Each scene shows the same named points in several views. A view is turned or mirrored, and shifted as a whole, has a little noise and may leave points out.

Scene 1
View 1
J_907: [ 10   2  10   3 -12  -1   8  -1   6   4   2   0 -10   7  -3   0   3  -2
  -4  13  -3   1  -5  11 -12  -5   1   1  -4   0 -13  -2  -5]
J_139: [ 12   3   3   2 -17  -8   8   2  20  17  10  -4 -15  22   1   2   2 -13
 -10  22  -3   4   1   6 -16   4  16  -4 -10   3 -17   5  -6]
J_42: [  7   3   6  11  -9   2   8   8  19   2   9  -3 -10   4   3   5   9   2
  -5  19   8   4  -1   6 -16   5  14  -3 -12   0 -17  15 -13]
J_121: [ 12   3  10   2 -14  -9  11  -7  -5  10   4   3 -10  15  -4   0  -4 -16
  -1  13 -11   5 -10  18 -12  -7   0   1  -5   9  -7 -10   1]
J_997: [ 11  -1  12   3 -10   3   7  -2   3   1  -1   0  -9   4  -5  -1   4   3
  -4   9  -5  -3  -6  10 -10  -9  -5   0  -1  -4 -14  -4  -4]
J_22: [ 10  -2  14   5  -8   6   8   0   2  -4  -2  -1  -7  -2  -6  -1   6   8
  -4   7  -3  -4  -7  10  -7 -10  -8  -1   0  -4 -15  -3  -5]
J_961: [  9  -8  19   2  -4  19   5   4   8 -13  -5  -2  -3 -12 -10  -3  14  30
  -4   1   2 -13  -2   2  -4 -17 -15   2   5 -16 -19  -1 -10]
J_707: [ 11   1   8   4 -12  -1   8   1  13   7   4  -1 -11  11  -2   2   5  -3
  -7  15  -2   1  -2   8 -13  -2   5  -2  -5  -2 -15   1  -6]
J_811: [  6  -2  17  10  -4  11  10   4   0 -14  -2   0  -2 -14  -5   1   9  20
   1   6   3  -3  -8  11  -8 -10 -10   2  -4  -4 -13   4 -10]
J_597: [ 13   2   9   1 -14  -7  10  -5   1  12   2   2 -12  18  -5   1  -3 -15
  -4  14 -11   3  -8  16 -13  -7   1  -2  -3   6 -11  -8   0]
J_362: [ 11  -4  11  -1 -11   8   3   3  20   5   0  -4 -10   6  -6  -2  13  12
 -13  10  -1 -10   3   0  -9  -8  -2  -3   3 -14 -23   0  -8]
J_123: [ 11   0  17   2 -10   1   9  -7  -8  -1  -2   4  -7   3  -7  -2   0   0
  -1   7 -10  -1 -11  17  -9 -14 -12   1   1   0 -10 -12  -1]
J_568: [  7   0  18   8  -5   7  11  -2  -8  -9  -1   4  -4  -8  -6   1   2  10
   4   7  -2   0 -13  16  -9 -11 -11   4  -3   2  -9  -4  -5]
J_609: [ 12  -1  13   2 -11   3   8  -1   4   1  -2  -1  -9   6  -6   0   5   4
  -5   9  -5  -5  -4   9  -9 -10  -5   1   1  -4 -15  -5  -3]
J_807: [  9   0  15   6  -7   6   8   1   4  -4   1  -1  -7  -1  -4   0   5   8
  -2  10   1  -1  -7  10 -10  -8  -3   0  -4  -2 -13   1  -7]
J_288: [ 11   1  13   3 -11  -3  10  -5  -5   3   1   3 -10   8  -5   0  -1  -5
  -1  10 -10   1 -10  17 -10  -9  -4   1  -3   4  -9  -9  -1]
J_192: [ 14   0  10  -5 -16  -3   6  -4  11  14   1  -1 -14  19  -6  -2   3  -7
 -10  11 -11  -5  -2   7 -10 -11  -1  -2   4  -5 -18 -10   1]
J_671: [ 10   0   8   5 -11   1   7   3  15   6   5  -2 -10   7  -3   2   7   3
  -7  14   1  -1  -2   6 -13  -1   6  -2  -5  -3 -17   7  -9]
J_217: [  8  -1   9   9  -7   6   7   6  14  -3   5  -1  -8  -2  -2   2  10  10
  -5  14   7  -1  -1   4 -12  -2   4  -2  -7  -6 -18   9 -12]
J_21: [  8   1  11   9  -9   3  10   2   7  -2   4   0  -8   0  -1   3   4   2
  -2  15   1   3  -6  11 -13  -3   2  -1  -8   1 -13   6  -8]
View 2
J_961: [  1  -4 -19  10  17  -4  -1   8 -28   9  12   2  -4  -3  -9  -2  11  -2
  11 -13   9  -4   3  -9  -7 -16   2  -2  -9   8  10 -12  -2]
J_42: [ -3  13   8 -11   4   3   1   6  -9  13  -2   4   3  17   5  -6   8  -9
  18   4  -9 -14   4   2 -13   9 -12  15  -2  -4 -12  -3  -3]
J_907: [-10   9   2  -2   0   4   4  10  -6   5   3  13  -1   2   2   0   8  -8
   4   2  -4  -4   0  -3  -2   6  -5   7   3  -3  -3  -8  -2]
J_21: [ -3  10   2  -1  -2   2   2   6 -10   6   1   9  -1   7   2  -1   7  -8
   7   0  -6  -8   4  -2  -5   6  -3   7   1  -3  -4  -6  -2]
J_139: [-17  19  20 -16  -3  12   7  15  12  10  -2  20   5  10   8  -3   8 -11
   6  14 -11  -4  -1   5  -5  17 -16  16   8  -9 -12  -7  -3]
J_997: [ -8   8  -3   2   1   3   3  10  -8   4   6  13  -2  -1  -2   2   8  -5
   1  -1  -1  -2   0  -5  -1   1  -3   4   1  -1   1 -10  -2]
J_217: [ -1   8  -1  -5   7   1  -1   6 -15  13   2   5   1  11   0  -5   9  -7
  16  -2  -3 -12   5  -1 -12   1  -8   8  -4  -1  -6  -7  -2]
J_811: [  6   2 -18  14   2  -6  -3  -1 -29   0   6   1  -5   0  -4   4   7  -5
   5 -15   0  -9   4  -8  -5  -7   8   0  -4   1   6  -6  -2]
J_121: [-14  15   8   1 -13   8   6  11   3  -2   1  22  -2  -3   4   8   5  -7
 -10   5  -9   1  -2  -3   6  13  -2   7  12  -8  -2 -10  -2]
J_288: [-10  11   2   4  -8   5   6   9  -4  -2   4  18  -3  -3   1   6   5  -6
  -8   1  -6   0  -1  -3   4   7  -1   5   7  -4   0  -9  -2]
J_707: [-12  11   6  -7   4   7   5  12  -3  11   3  14   1   5   1  -2   8  -8
   8   6  -4  -5   1  -1  -4   6 -10   9   2  -3  -3  -9  -2]
J_362: [-11   3  -4  -5  18   6   3  16  -9  16  11  11   1   2  -4  -6  11  -5
  14   1   5  -2   1  -4  -8  -6  -9   5  -5   4   3 -12  -2]
J_568: [ -1   7 -10  11  -5  -2   0   1 -20  -3   5   7  -3  -2  -2   6   6  -5
  -4 -10  -4  -5   2  -7   1  -1   5   1   2  -3   5  -7  -1]
J_192: [-21   8   5  -5   5  11   8  20   5   8   8  23   0  -5  -2  -1   9  -5
  -2   7   0   5  -3  -3   2   2 -10   5   5  -1   3 -14  -1]
J_123: [ -9   6  -5   8  -6   3   4   9  -9  -4   7  16  -4  -8  -2   7   6  -5
 -11  -3  -4   2  -1  -7   6   1   4   1   7  -3   7 -11  -1]
J_22: [ -5   5  -8   5   2   0   2   7 -14   4   5  10  -3  -2  -2   3   8  -5
   2  -4  -1  -4   2  -4  -3  -1  -1   2   0   0   3 -10  -2]
J_597: [-16  14   8  -1  -8   9   7  13   5   0   2  22   0  -3   3   4   6  -7
  -8   7  -7   1  -2  -2   4  12  -5   8  10  -6  -3 -10  -1]
J_671: [ -8   9   4  -7   7   5   3  11  -6  12   3  10   3   7   2  -5   8  -8
  11   4  -4  -7   1  -2  -8   4 -10   9  -1  -1  -5  -7  -2]
View 3
J_961: [-18   8  11  -1  10  13   4  -3  -8   4   2   7  10   1  -9  -1 -18 -27
  -9   4 -23 -14  10   2   7  -4  -5  -5   2  21  13 -22  -8]
J_807: [-10   3   5   6   2  -2   8  -1  -2  -3  -5   8   8   6   0   3  -7  -7
  -5  -1 -15  -6   5   1  -3  -7   0   0  -4   8   5  -9  -3]
J_192: [  3   8  -2  11   0 -14  -9   3  10  -1   8  13   7  -1   6   4   6  -4
 -12 -13 -15   0   5  -3  -6  -6  -5  -1   7  -7  -3 -18 -13]
J_121: [  2   2  -6  11  -8 -19   6   5  11  -4  -5   3   3   3   8   4   8   8
  -6 -13 -11   1   6   3  -5  -5   1   2  -5 -11 -10  -6  -5]
J_671: [ -7   3   4  12   8  -8  -2  -5   0  -8   0  17   9  12   4   5  -2  -2
  -8  -1 -11   0  -3  -8  -9 -11  -1   0   4   5   7  -9  -6]
J_609: [ -5   5   2   7   1  -6   1   0   2  -2   1   8   7   2   2   2  -3  -7
  -7  -6 -16  -4   7   1  -1  -5  -2  -1   2   4   2 -13  -7]
J_362: [ -8   8   6   9  11  -2  -9  -3  -1  -2   7  20  12   4   0   3  -6 -14
 -11  -2 -18  -5   1  -9  -6 -11  -6  -3   9   9  10 -19 -10]
J_811: [-18   4   8   0   6   5  14  -3  -7  -1  -8   4   7   7  -5   0 -16 -12
  -3   5 -18 -11   8   5   3  -5   0  -3  -6  17  10 -10  -1]
J_42: [-12   1   4  15   9  -9   2  -9  -3 -13  -6  19   9  19   4   8  -4   5
  -3   3  -8   1  -9 -13 -17 -14   0  -1   1   8  10  -1  -1]
J_21: [-10   3   3  11   3  -7   6  -3   0  -7  -7  11   7  12   3   5  -4   0
  -5  -1 -11  -3   0  -2  -8  -9   2  -1  -3   6   5  -6  -2]
J_568: [-11   4   4   1  -1  -2  16   2  -2   1 -10  -1   5   5  -1  -1 -10  -7
  -4  -1 -17  -9  12  10   5  -3   2  -1 -10   9   2  -9  -1]
J_22: [-10   5   4   4   3  -2   5   1  -1  -1  -3   6   7   3   0   1  -8 -10
  -7  -3 -18  -7   7   2   0  -6  -2  -2  -2   6   5 -13  -6]
J_288: [ -3   4  -1   8  -5 -12   8   3   5  -2  -5   3   5   2   6   2   2   1
  -5  -9 -14  -3   9   4  -1  -4   1   0  -4  -3  -5  -8  -5]
J_997: [ -6   5   3   6   1  -7   4   1   1  -1  -2   8   7   3   2   2  -4  -6
  -8  -5 -16  -5   6   0  -1  -6  -1  -1   0   3   2 -12  -6]
J_907: [ -6   4   0  10   2  -9   2  -1   3  -5  -2  11   6   7   4   4  -1  -2
  -6  -5 -12  -2   3  -3  -6  -9  -1   0  -1   1   2  -8  -6]
J_123: [ -4   4  -1   3  -6  -8   8   4   6   1  -4  -1   4  -1   2   0  -3  -6
  -7 -10 -17  -6  13  10   3  -2   0   0  -4  -2  -5 -14  -6]
J_139: [  2   1  -5  20   2 -23  -6  -3   8 -13  -1  20   7  12  12   9  11  14
  -7  -9  -5   8  -6 -13 -21 -13   0   3   4 -10  -4  -2  -7]
J_597: [  2   5  -5  11  -4 -17   2   1   9  -4  -2   7   3   4   8   4   7   6
  -7 -14 -12   2   6   2  -6  -5   2   2  -1 -11 -10  -8  -7]
J_707: [ -4   3   1  12   5 -12  -2  -2   3  -7  -1  16   8   9   5   6   0   0
  -7  -5 -12   1  -1  -7 -11 -11  -2   0   3   0   2  -9  -7]
View 4
J_123: [  8   5   0   3   6   1  11   6   7   7  11   1   0  -6  12   0   8  -9
  -8   1  -1  -1   7  -2   0  -7   6  -3  -5  -2 -10   0  -6]
J_217: [-15   5   0   0   4  -5   5   0  19   6  -2 -10  -4  -7  -5   6  -7 -13
   6   0  14  -2  -5  -1 -10   0  -1   4   4   7 -10   3 -25]
J_192: [  1  -2   4  10   8  -8   8   8  12  -6  15   9  -8   6   8 -16   3 -11
   1   3   0  -1  -8  -7 -11  -4   5   5   5   1 -11   7  -6]
J_597: [  5   3  -1   3   6   1  12  10  12  -3  15   9  -3   6   6  -6   4 -11
   2  -8   0   0  -4  -8  -4  -8   1   7   5  -6  -8   0   4]
J_139: [ -6   0  -2   2   4  -2  14   8  22 -10  12  12  -6  13  -4  -5  -4 -14
  16 -17  11   1 -18 -11 -11  -7  -5  19  16  -2  -8   1   1]
J_671: [-11   3   0   2   5  -6   7   2  18   1   4  -1  -6   1  -3  -1  -3 -11
   7  -2  11  -1  -8  -6 -11  -3   0   8   7   4 -10   5 -17]
J_997: [ -2   4   0   3   6  -2   8   5  12   5   7  -2  -3  -5   6   0   1 -10
  -2   2   5  -1   2  -1  -6  -4   3  -1   1   2 -10   3 -14]
J_807: [ -4   7  -1   0   5  -3   6   2  13   9   2  -6  -2  -7   2   4   0 -10
   0   0   8  -3   3  -1  -4  -4   2   0   0   3 -10   1 -18]
J_811: [ -6   9  -2  -4   4  -2   5   0  13  16  -4 -15   1 -16   4  12   0  -9
  -7   6  10  -4  10   6  -2  -3   4  -7  -6   6 -10   0 -26]
J_609: [ -2   3   3   4   6  -4   6   5  11   3   8   0  -4  -5   7  -4   3 -11
  -3   4   3  -3   2  -2  -7  -3   4  -1   0   3 -10   5 -13]
J_42: [-18   5  -4  -3   2  -3   6   0  23   2  -1  -5  -5   0 -10   7  -9 -14
  14  -9  18  -2 -11  -6 -12  -2  -4  11  12   5  -9   2 -20]
J_961: [-10   6   6   3   7 -11   1  -2   8  15  -3 -17  -3 -19   6   1   0 -10
 -11  19   5  -4  10   6  -7   3   8 -12  -9  11 -15   9 -38]
J_362: [-12   0   6   8   8 -13   4   1  14   1   4  -4  -9  -4   3 -10  -3 -13
   0  11   5  -3  -6  -3 -16   3   5   2   3  10 -13  11 -28]
J_707: [ -6   2   1   2   5  -4   7   5  17  -2   7   1  -6   2   0  -4  -2 -11
   6  -4   9  -1  -9  -5 -10  -3   1   9   7   3 -10   4 -11]
J_121: [  6   2  -1   5   6   2  12  10  12  -3  16   9  -3   6   7  -7   5 -11
   2  -7   0   1  -3  -7  -4  -8   2   5   5  -5  -9   0   4]
View 5
J_961: [  9   2  16  13   6   4   2   8  14   0   3  -3  25 -15  -1  -9   7   5
   1 -16  16   3   9  -7 -10  -4   4   4  14  14   3  27 -10]
J_671: [ -3  -7  -4   7  -6   6  -8   2 -11  -5   3  -6  -1   0   1 -16 -10   2
  13  -2   4  -6  12   0  -6 -10  -9   2  10  10  -2  10  -2]
J_288: [ -3 -11  -3   1   2   5  -4   2 -18 -13   4  -4   6  -6   2  -6  -7 -10
   9  -1 -10 -15  -3   1 -15   0  -2  -4   9   7   1  -6  -1]
J_22: [  3  -6   2   6   3   5  -4   5  -6  -8   4  -4  14 -10   2  -6  -3  -4
   6  -6   0  -8   3  -3 -13  -1  -2  -1  11  10   1   5  -3]
J_907: [ -3  -9  -3   5  -2   6  -6   3 -14  -9   3  -5   2  -3   2 -12  -9  -3
  11  -2  -3 -10   5   0 -10  -5  -5  -1   9  10  -1   3  -2]
J_811: [ 13   4   0  11   6   0  -5  11   0  -5   0  -1  24 -20   3  -3   4   3
   4  -6   3  -6   5  -8  -8  -4  -3   1  11  13  -5   4  -3]
J_597: [ -9 -16  -5  -3  -3   8  -5  -1 -24 -16   5  -5  -4   1   1  -9 -13 -11
  13   1 -10 -17  -2   4 -14   1  -4  -3   8   7   4  -7   0]
J_997: [ -1  -9   0   4   1   6  -4   5 -10 -10   3  -4   8  -6   1  -7  -5  -5
   8  -4  -3 -10   2  -1 -13  -2  -2  -1  10   9   3   4  -2]
J_42: [  1  -2 -12  12 -10   4 -14   4 -12  -2   2  -5  -4   0   2 -19 -11  12
  14   2   5  -5  16   0   2 -18 -14   3  10  13  -9   6   2]
J_217: [  5  -1  -5  12  -5   3  -8   6  -5  -2   1  -4   6  -6   2 -14  -6   8
  10  -3   8  -3  13  -4  -3 -13  -9   2  11  13  -6  10  -2]
J_568: [  8  -1  -3   6   7   0  -3   8  -8  -9   2  -3  21 -17   3  -1   1  -6
   5  -4  -4 -11  -1  -5 -13   2   0  -1  10  10  -2  -5  -3]
J_807: [  3  -4  -3   7   1   4  -5   6  -8  -7   2  -3  12  -9   1  -7  -3   0
   8  -4   0  -8   5  -3 -10  -5  -4  -1  11  11  -2   3  -3]
J_192: [-12 -19   6  -2  -4  11  -2  -3 -15 -14   5  -7  -6   7  -2 -13 -11  -8
  12  -5  -3 -11   1   4 -16  -1  -1   0   9   5   9   9  -5]
J_123: [ -1  -9   2   1   5   5  -2   5 -14 -14   3  -3  12  -9   2  -2  -3 -13
   6  -5  -8 -14  -5  -1 -18   6   1  -1   8   7   4  -4  -3]
J_21: [  2  -3  -9   8  -3   4  -9   4 -13  -7   1  -3   6  -7   3 -12  -7   2
  12   0   0  -8   7  -2  -5  -8  -7   1   9  11  -6   1   0]
J_609: [ -1  -9   5   4   0   6  -3   3  -9  -9   4  -4   8  -6   1  -9  -6  -5
   8  -6   0  -8   2  -1 -14  -1  -2   0   9   9   3   7  -4]
J_139: [-13 -15 -13   1 -14  10 -12  -3 -26 -12   6  -7 -20  11   1 -21 -21   0
  20   6  -5 -13   8   7  -5 -13 -14   0   7   6  -2   0   3]
J_121: [ -7 -14  -8  -2  -3   5  -6   1 -25 -17   4  -6  -2  -1   4  -7 -12 -13
  13   2 -14 -20  -4   2 -16   2  -5  -3   6   6   2 -11   1]
J_362: [ -3  -9  10   8  -3   9  -3   1  -1  -4   5  -7   4  -1   0 -15  -5   3
   9 -10  10  -1   9   0  -9  -9  -2   2  13  11   5  23  -7]
View 6
J_362: [  5   6  -3   4 -14  10   3  -9   3 -14   0  20  -6 -15  14  -5   2  17
   0   7   5  11   9  -4  -7  -6   0  10  -8  11  -4  -3   3]
J_597: [  4  -2   5   1   6  -3   0   5   2   0  -1  -8  -4  -2 -14  -2  -5  -2
   7   8  -2  10   6   8  -9  -8  -4   9  -4   7  -4  -3   4]
J_139: [ 10 -12   8  10   9   0   0   3   2 -12  -1   1  -5   6 -14  -5 -15  13
   6   9  -4  13 -10   9 -10  -7   1   0   2  16 -12   2  16]
J_123: [ -3   8   1  -2  -2  -2  -1   4   1   2  -5  -5  -3 -13  -6  -1   4  -7
   6   6   6   7  18   5  -3 -12  -6  11  -8   1   1  -8  -6]
J_807: [ -4  10   1   5  -7   5   0   0   0 -11 -11   9  -3 -13   1  -2   1   6
   3   6  11   6  12   3   0 -15   0  -1  -3   5  -5  -7  -6]
J_671: [  3   2   2   9  -6   7   1  -2   1 -16  -5  12  -4  -7   1  -4  -5  15
   2   7   6   9   1   5  -5  -9   1   0  -2  12  -9  -1   4]
J_568: [ -9  14   2   0  -7   3  -3   6  -1  -6 -15   2  -2 -17  -3  -2   6  -4
   2   4  12   3  21   5   3 -19  -2   0  -4   2  -2  -9 -11]
J_811: [-11  18   1   4 -15   8   1   0  -1 -13 -18  13  -1 -21   4  -2   7   3
   0   4  17   4  21   3   4 -19   2  -6  -5   4  -4  -9 -14]
J_997: [ -1   6   0   2  -6   3  -1   0   2  -6  -5   4  -4 -12  -1  -3   2   4
   4   7   6   8  12   3  -3 -11  -2   6  -6   5  -3  -6  -3]
J_288: [ -1   3   3   0   1  -2  -1   7   1   0  -6  -4  -4  -7 -10  -2  -1  -3
   6   7   2   6  11   7  -5 -12  -4   6  -6   3  -2  -5  -1]
J_192: [  8  -1   0   1   0   0   1  -2   5  -2   7   2  -7  -7  -1  -3  -1   7
   5   9  -5  13   5   0 -13  -2  -5  18  -9   6  -3  -2   8]
J_22: [ -4  11   0   2  -9   5   0   0   1  -7  -8   8  -3 -15   2  -2   5   3
   1   6   8   8  16   2  -2 -13  -2   4  -6   6  -3  -6  -6]
J_21: [ -2   5   5   9  -4   4   0   2   0 -14 -11   8  -3  -7  -6  -3  -3   7
   2   6   9   7   7   7  -1 -15   2  -5   0   9  -8  -3  -1]
J_907: [  1   2   3   5  -3   2   1   2   1  -9  -5   4  -5  -7  -5  -2  -3   5
   2   8   3   8   7   5  -4 -10  -1   3  -4   8  -6  -3   2]
J_121: [  2  -2   6   0   8  -5  -2   9   1   0  -3 -11  -3  -2 -17  -1  -5  -5
   9   8  -2   8   6  10  -6 -10  -4   7  -3   5  -4  -4   4]
J_42: [  3   0   5  14  -5   8   1  -2  -1 -24 -12  17  -3  -4  -3  -4  -9  19
   0   8   9   8  -3   9  -2 -14   5 -12   3  16 -13   1   5]
J_217: [ -1   7   2  10 -10  10   1  -3   1 -20 -11  18  -3 -12   5  -4  -2  16
  -1   6  13   7   5   4  -1 -15   3  -7  -2  12 -10  -3  -1]
J_961: [ -8  23  -6   2 -24  12   2  -9   2 -12 -10  21  -5 -28  20  -3  12   9
  -3   4  16   7  24  -6   1 -14   0   6 -12   3  -1  -8 -14]
J_707: [  5  -1   3   7  -2   3   1  -2   3 -11  -4   7  -4  -5  -2  -3  -4  11
   4   8   3  10   1   5  -7  -9  -1   2  -5  12  -7  -2   6]
J_609: [  0   7   1   2  -6   4   0  -2   2  -5  -4   6  -5 -13   2  -3   3   4
   3   7   5  10  12   1  -5 -10  -2   9  -7   5  -4  -6  -1]

In a view up to two points have been moved. Name them for each view, in the order of its rows, or write none.
view 1: J_139
view 2: J_811
view 3: none
view 4: J_121
view 5: J_961
view 6: none

Scene 2
View 1
J_470: [ 14   3  -7   2  12   2  -3   1   2   0   3   7   4  -1  -4   1   0   8
  -5 -17  11   2   6   2   6  -7   1  -1   4   0   0   1   8]
J_93: [  1  -6  -8 -10  23   5   0 -10  -2 -12  -4   2   4 -10 -16   1  16  23
 -12  -5 -15   1   6 -20  -1   1  14 -14  11   4   9 -12   1]
J_143: [ 11   3  -8   1  11   2  -2   1   0   1   1   3   6  -1  -4   1  -1   9
  -5 -16   8   2   4   1   3  -7   1   0   5   1   3  -1   7]
J_921: [  7  -5  -2  -4  21   0   5  -6 -10  -3  -4 -11  11  -4 -11  -4   5  13
  -5   1 -12   0   5 -10  -6  -4   6  -7  10   2  11 -14  -4]
J_290: [ 10   1  -8  -1  14   3  -4   0   1  -3   1   6   3  -4  -7   2   4  14
  -7 -15   5   1   7  -4   3  -4   4  -3   5   1   2  -2   8]
J_224: [ 18   7  -6   8   7  -1  -3   8   2   7   4   4   5   3   2   1  -8   2
  -1 -20  23   3   5  13   7 -10  -6   7  -2  -3   0   4  10]
J_227: [ 19   3   0   9   8  -4   7   4  -7  11  -4 -13  15   5   3  -5 -16  -6
   5  -5  11   1   0  17   0 -13  -9   8   0   0   7  -4   2]
J_891: [ 11  -1  -2   0  19   0  -4   1  -5  -5   4   1   3  -3  -9  -1   9  14
  -6 -11   4   0  11  -8   0  -2   4  -3   5   0   3  -8   1]
J_664: [ 17   0   9   5  22  -3  -5   6 -11  -2  10   0   1   0  -8  -4  13  10
  -3 -11   8   1  17  -9  -5  -3   2   2   3  -4  -1 -11  -5]
J_507: [ 21   1   6  10  13  -5   7   5 -12  10   1 -16  13   5   1  -8 -10  -3
   5  -2   9  -1   5  10  -4  -9  -8   8   2  -1   7 -10  -5]
J_867: [  7   0 -12  -2  12   4   0  -3   2  -3  -4   2   7  -5  -7   2   1  13
  -8 -12   2   1   2  -2   5  -5   4  -5   6   2   6  -4   7]
J_429: [ 15   0   1   3  17  -2  -1   3  -6   1   4  -2   5   0  -5  -3   3   9
  -2 -11   7   1  10  -2  -1  -6   0   0   4  -2   3  -7  -1]
View 2
J_290: [  9 -10   4  -1 -13   0  -6   0   1  -2 -16  -3   9  -3   2   2   0  -9
   0   4   3   8   5  -6  -3  -4  -2   0  -3   1   9  -1  -9]
J_664: [ -1 -10   7  -4   0   9 -11  -2   2   3 -12 -11   7  11  -2  -7  10  -2
  -7 -12  13   5   6  -2  -2  -3   4  -4   2   3   0   6  -1]
J_429: [  3  -3   6  -1  -8   3  -6  -1   4  -1  -8 -11   5   6   4  -2   5  -6
   1   0   7   3   3  -7   0  -2   5  -1  -3   3   1   4  -2]
J_507: [  1  10  10   6 -10  -7  -3  -1   6  -5   5 -20  -5  17  11   0   7  -6
  10   4   2  -8   2  -8   8   2  14   1  -5   9  -7   8   5]
J_93: [ 15  -3   6 -17  -8  16  -5  -8   4  -7 -18  -6  15 -17  -8  -4  -9   5
  -4   6  10   7   3 -15  -6  -5  -7  -2 -24 -12  11  -4 -13]
J_470: [  6  -9   2   5 -12  -4  -5   2   1  -1 -12  -3   6   1   7   4   4 -14
   3   3   1   7   4  -4   0  -3   1   1   3   4   7  -1  -6]
J_143: [  7  -3   5   1 -13  -1  -3  -2   3  -4 -11  -7   6   0   5   2   0  -8
   5   5   3   5   4  -8   0  -3   2   1  -6   2   5   1  -5]
J_867: [ 11  -4   4  -1 -14   0  -2  -2   2  -5 -13  -4   8  -8   4   4  -3  -8
   4   9   2   5   3  -9   0  -5  -3   1  -8   0  10  -2  -9]
J_224: [  0 -11   0  15 -14 -14  -5   7   0   5  -9  -1   0  15  14   8  11 -21
   5   0  -2   5   5   2   3  -3   6  -1  19  16   3   4   0]
J_921: [ 10   7  10 -11  -9  10  -1  -9   7  -9  -6 -16   7  -5  -2  -4  -3   5
   3   8   8  -2   2 -16   0  -2   3   1 -24  -6   2   2  -6]
J_891: [  6  -6   6  -5  -7   6  -6  -4   3  -2 -13  -7   8   0  -2  -2   2  -3
  -2  -1   7   6   4  -7  -2  -4   1  -1  -7  -1   5   2  -6]
View 3
J_143: [ -6  -6   0  -3  -5   3   8   7  -8   2  11  -8   3  13   0   4  -4   8
   4  -6   7  -2  -1  -1  -4  -5  -2 -10  -5   8  -9   1  12]
J_224: [ -1  -3   8 -16  -8   8  13   8  -6   3  11  -5   8  16   4   9  -1  18
   3  -5   5  -6 -15   0   3   3  -3 -11   5  10 -14  -3   9]
J_227: [ 12   5   2 -15 -12   4  17   9 -13  -7  17  -5  -2  15 -10   8   3  12
  -4   6  -4  -4  -6   5   7  17   0  -4  -9   6 -13   4  10]
J_429: [-4 -3  6 -6 -7 -5  5  6  0 -2 19 -1 -1 18 -6  4 -5 10 -4  2  0 -3 -4  2
  0  2  4 -8 -6  8 -8  2 11]
J_867: [ -6  -9  -5   3  -6   1   5   8 -12   1   9  -9   2  11  -2   1  -6   2
   7  -9   8   1   6   1  -9 -10  -1 -10 -11   3  -5   3  14]
J_921: [ -4  -6  -9  10  -5 -12   1   6  -8  -6  18  -5 -10  12 -16  -5  -8  -5
  -2   1   2   2  16   5  -9  -4   8  -4 -22   3   0   9  14]
J_290: [-11  -9  -1   2  -5  -2   1   7  -5   3  11  -7   2  13   0   0  -6   5
   5  -7   8   1   2  -1  -8 -12   0 -11  -6   6  -5   3  13]
J_93: [-16 -13 -10  19  -1 -12  -7   4  -7   0  13  -9  -7  10  -9  -8 -11  -8
   5 -10   9   6  20   0 -18 -21   5  -9 -20   1   4  10  17]
J_507: [  8   6   5 -11 -11  -4  12   8  -5  -7  22  -3  -5  17 -14   6  -2  11
 -10   8  -6  -5  -3   5   6  16   5  -3 -11   8 -11   5   9]
J_664: [-18  -6  10  -1  -5 -15  -4   4  11   2  22   3  -2  22  -3   0  -9  13
  -6  -1   0  -2  -7   0  -5 -10   7  -8  -3  13  -5   3  10]
J_891: [-13  -8   1   4  -4  -8  -1   5  -2   1  15  -4  -2  16  -5  -1  -8   5
   1  -5   5   1   3   0  -8 -11   4  -8  -9   7  -3   4  13]
View 4
J_93: [-13  15  -9   5   7  -2  -1   6  17   8  21 -12 -11   5  10  10 -10 -10
   0 -13  11  -8  14  -6   1   7 -18 -10   5   1 -11   0   5]
J_143: [  5  12  12   0   9  -5  -1   8  12  -1   1   3   3  -1   3   3   3  -9
  -1  -9  -1  -3  -1   1   4  -2  -4  -8   0 -11   5   1   5]
J_470: [ 12  12  15   1  11  -7  -2  11  14  -1  -3   5   8  -6   4   0   7  -9
   0  -8  -3  -3  -2   3   6  -5  -2  -7  -3 -15   6  -4   6]
J_921: [-14  10  -3  -3   4  -1   3  -2  10  -2  15  -4  -9   7  -1   7 -11 -10
  -2 -14   4   2   0  -3  -4   6 -14  -8   9  -2  -3  12   3]
J_507: [  2   2  14 -13   3  -3   5  -5   4 -14  -2  15   2   7 -13  -1  -4  -9
  -5  -8  -8  13 -16   4  -3   0  -4  -2   9  -9  12  17  -1]
J_224: [ 17   8  23  -3   9  -7   0   9  11  -7 -11  15  12  -4  -1  -2   9  -8
  -3  -7  -9   2  -8   4   6  -7   2  -4  -4 -16  12   0   3]
J_867: [  0  15   5   2   9  -4   0   8  13   2   5  -3  -1  -3   6   3   2  -9
  -1 -12   2  -4   2  -1   3   0  -8 -10   2 -15   0   1   8]
J_227: [  4   8  16 -12   5  -4   5  -4   2 -14  -8  13   4   0 -13  -2   3  -8
  -5 -11 -10  12 -18   6  -1  -4  -1  -4   7 -19  16  17   3]
J_664: [ 11  -3  12  -1   4  -4  -2   6  18  -5   8  16   9  13   0   5  -8  -8
  -1  -6  -3   1   3  -1   5   3 -10  -3  -5  14   1  -4  -4]
J_429: [ 4  4 10 -3  5 -4  0  3 13 -6  5  9  4  6 -2  3 -4 -8 -2 -9 -2  2 -3  0
  2  2 -8 -4  2 -1  3  3  1]
J_290: [  4  12   8   3   8  -4  -2   9  15   1   5   2   3  -1   6   5   0 -10
   0  -9   1  -4   3  -1   6   0  -8  -8  -1  -8  -1  -3   6]
J_891: [  1   7   5   0   7  -4  -1   5  15   0   9   4   1   6   4   5  -5  -8
  -1  -9   2  -2   5  -2   3   1 -10  -7  -1   1  -1  -1   2]

In a view up to two points have been moved. Name them for each view, in the order of its rows, or write none.
view 1: J_664
view 2: J_143, J_224
view 3: J_429
view 4: J_470
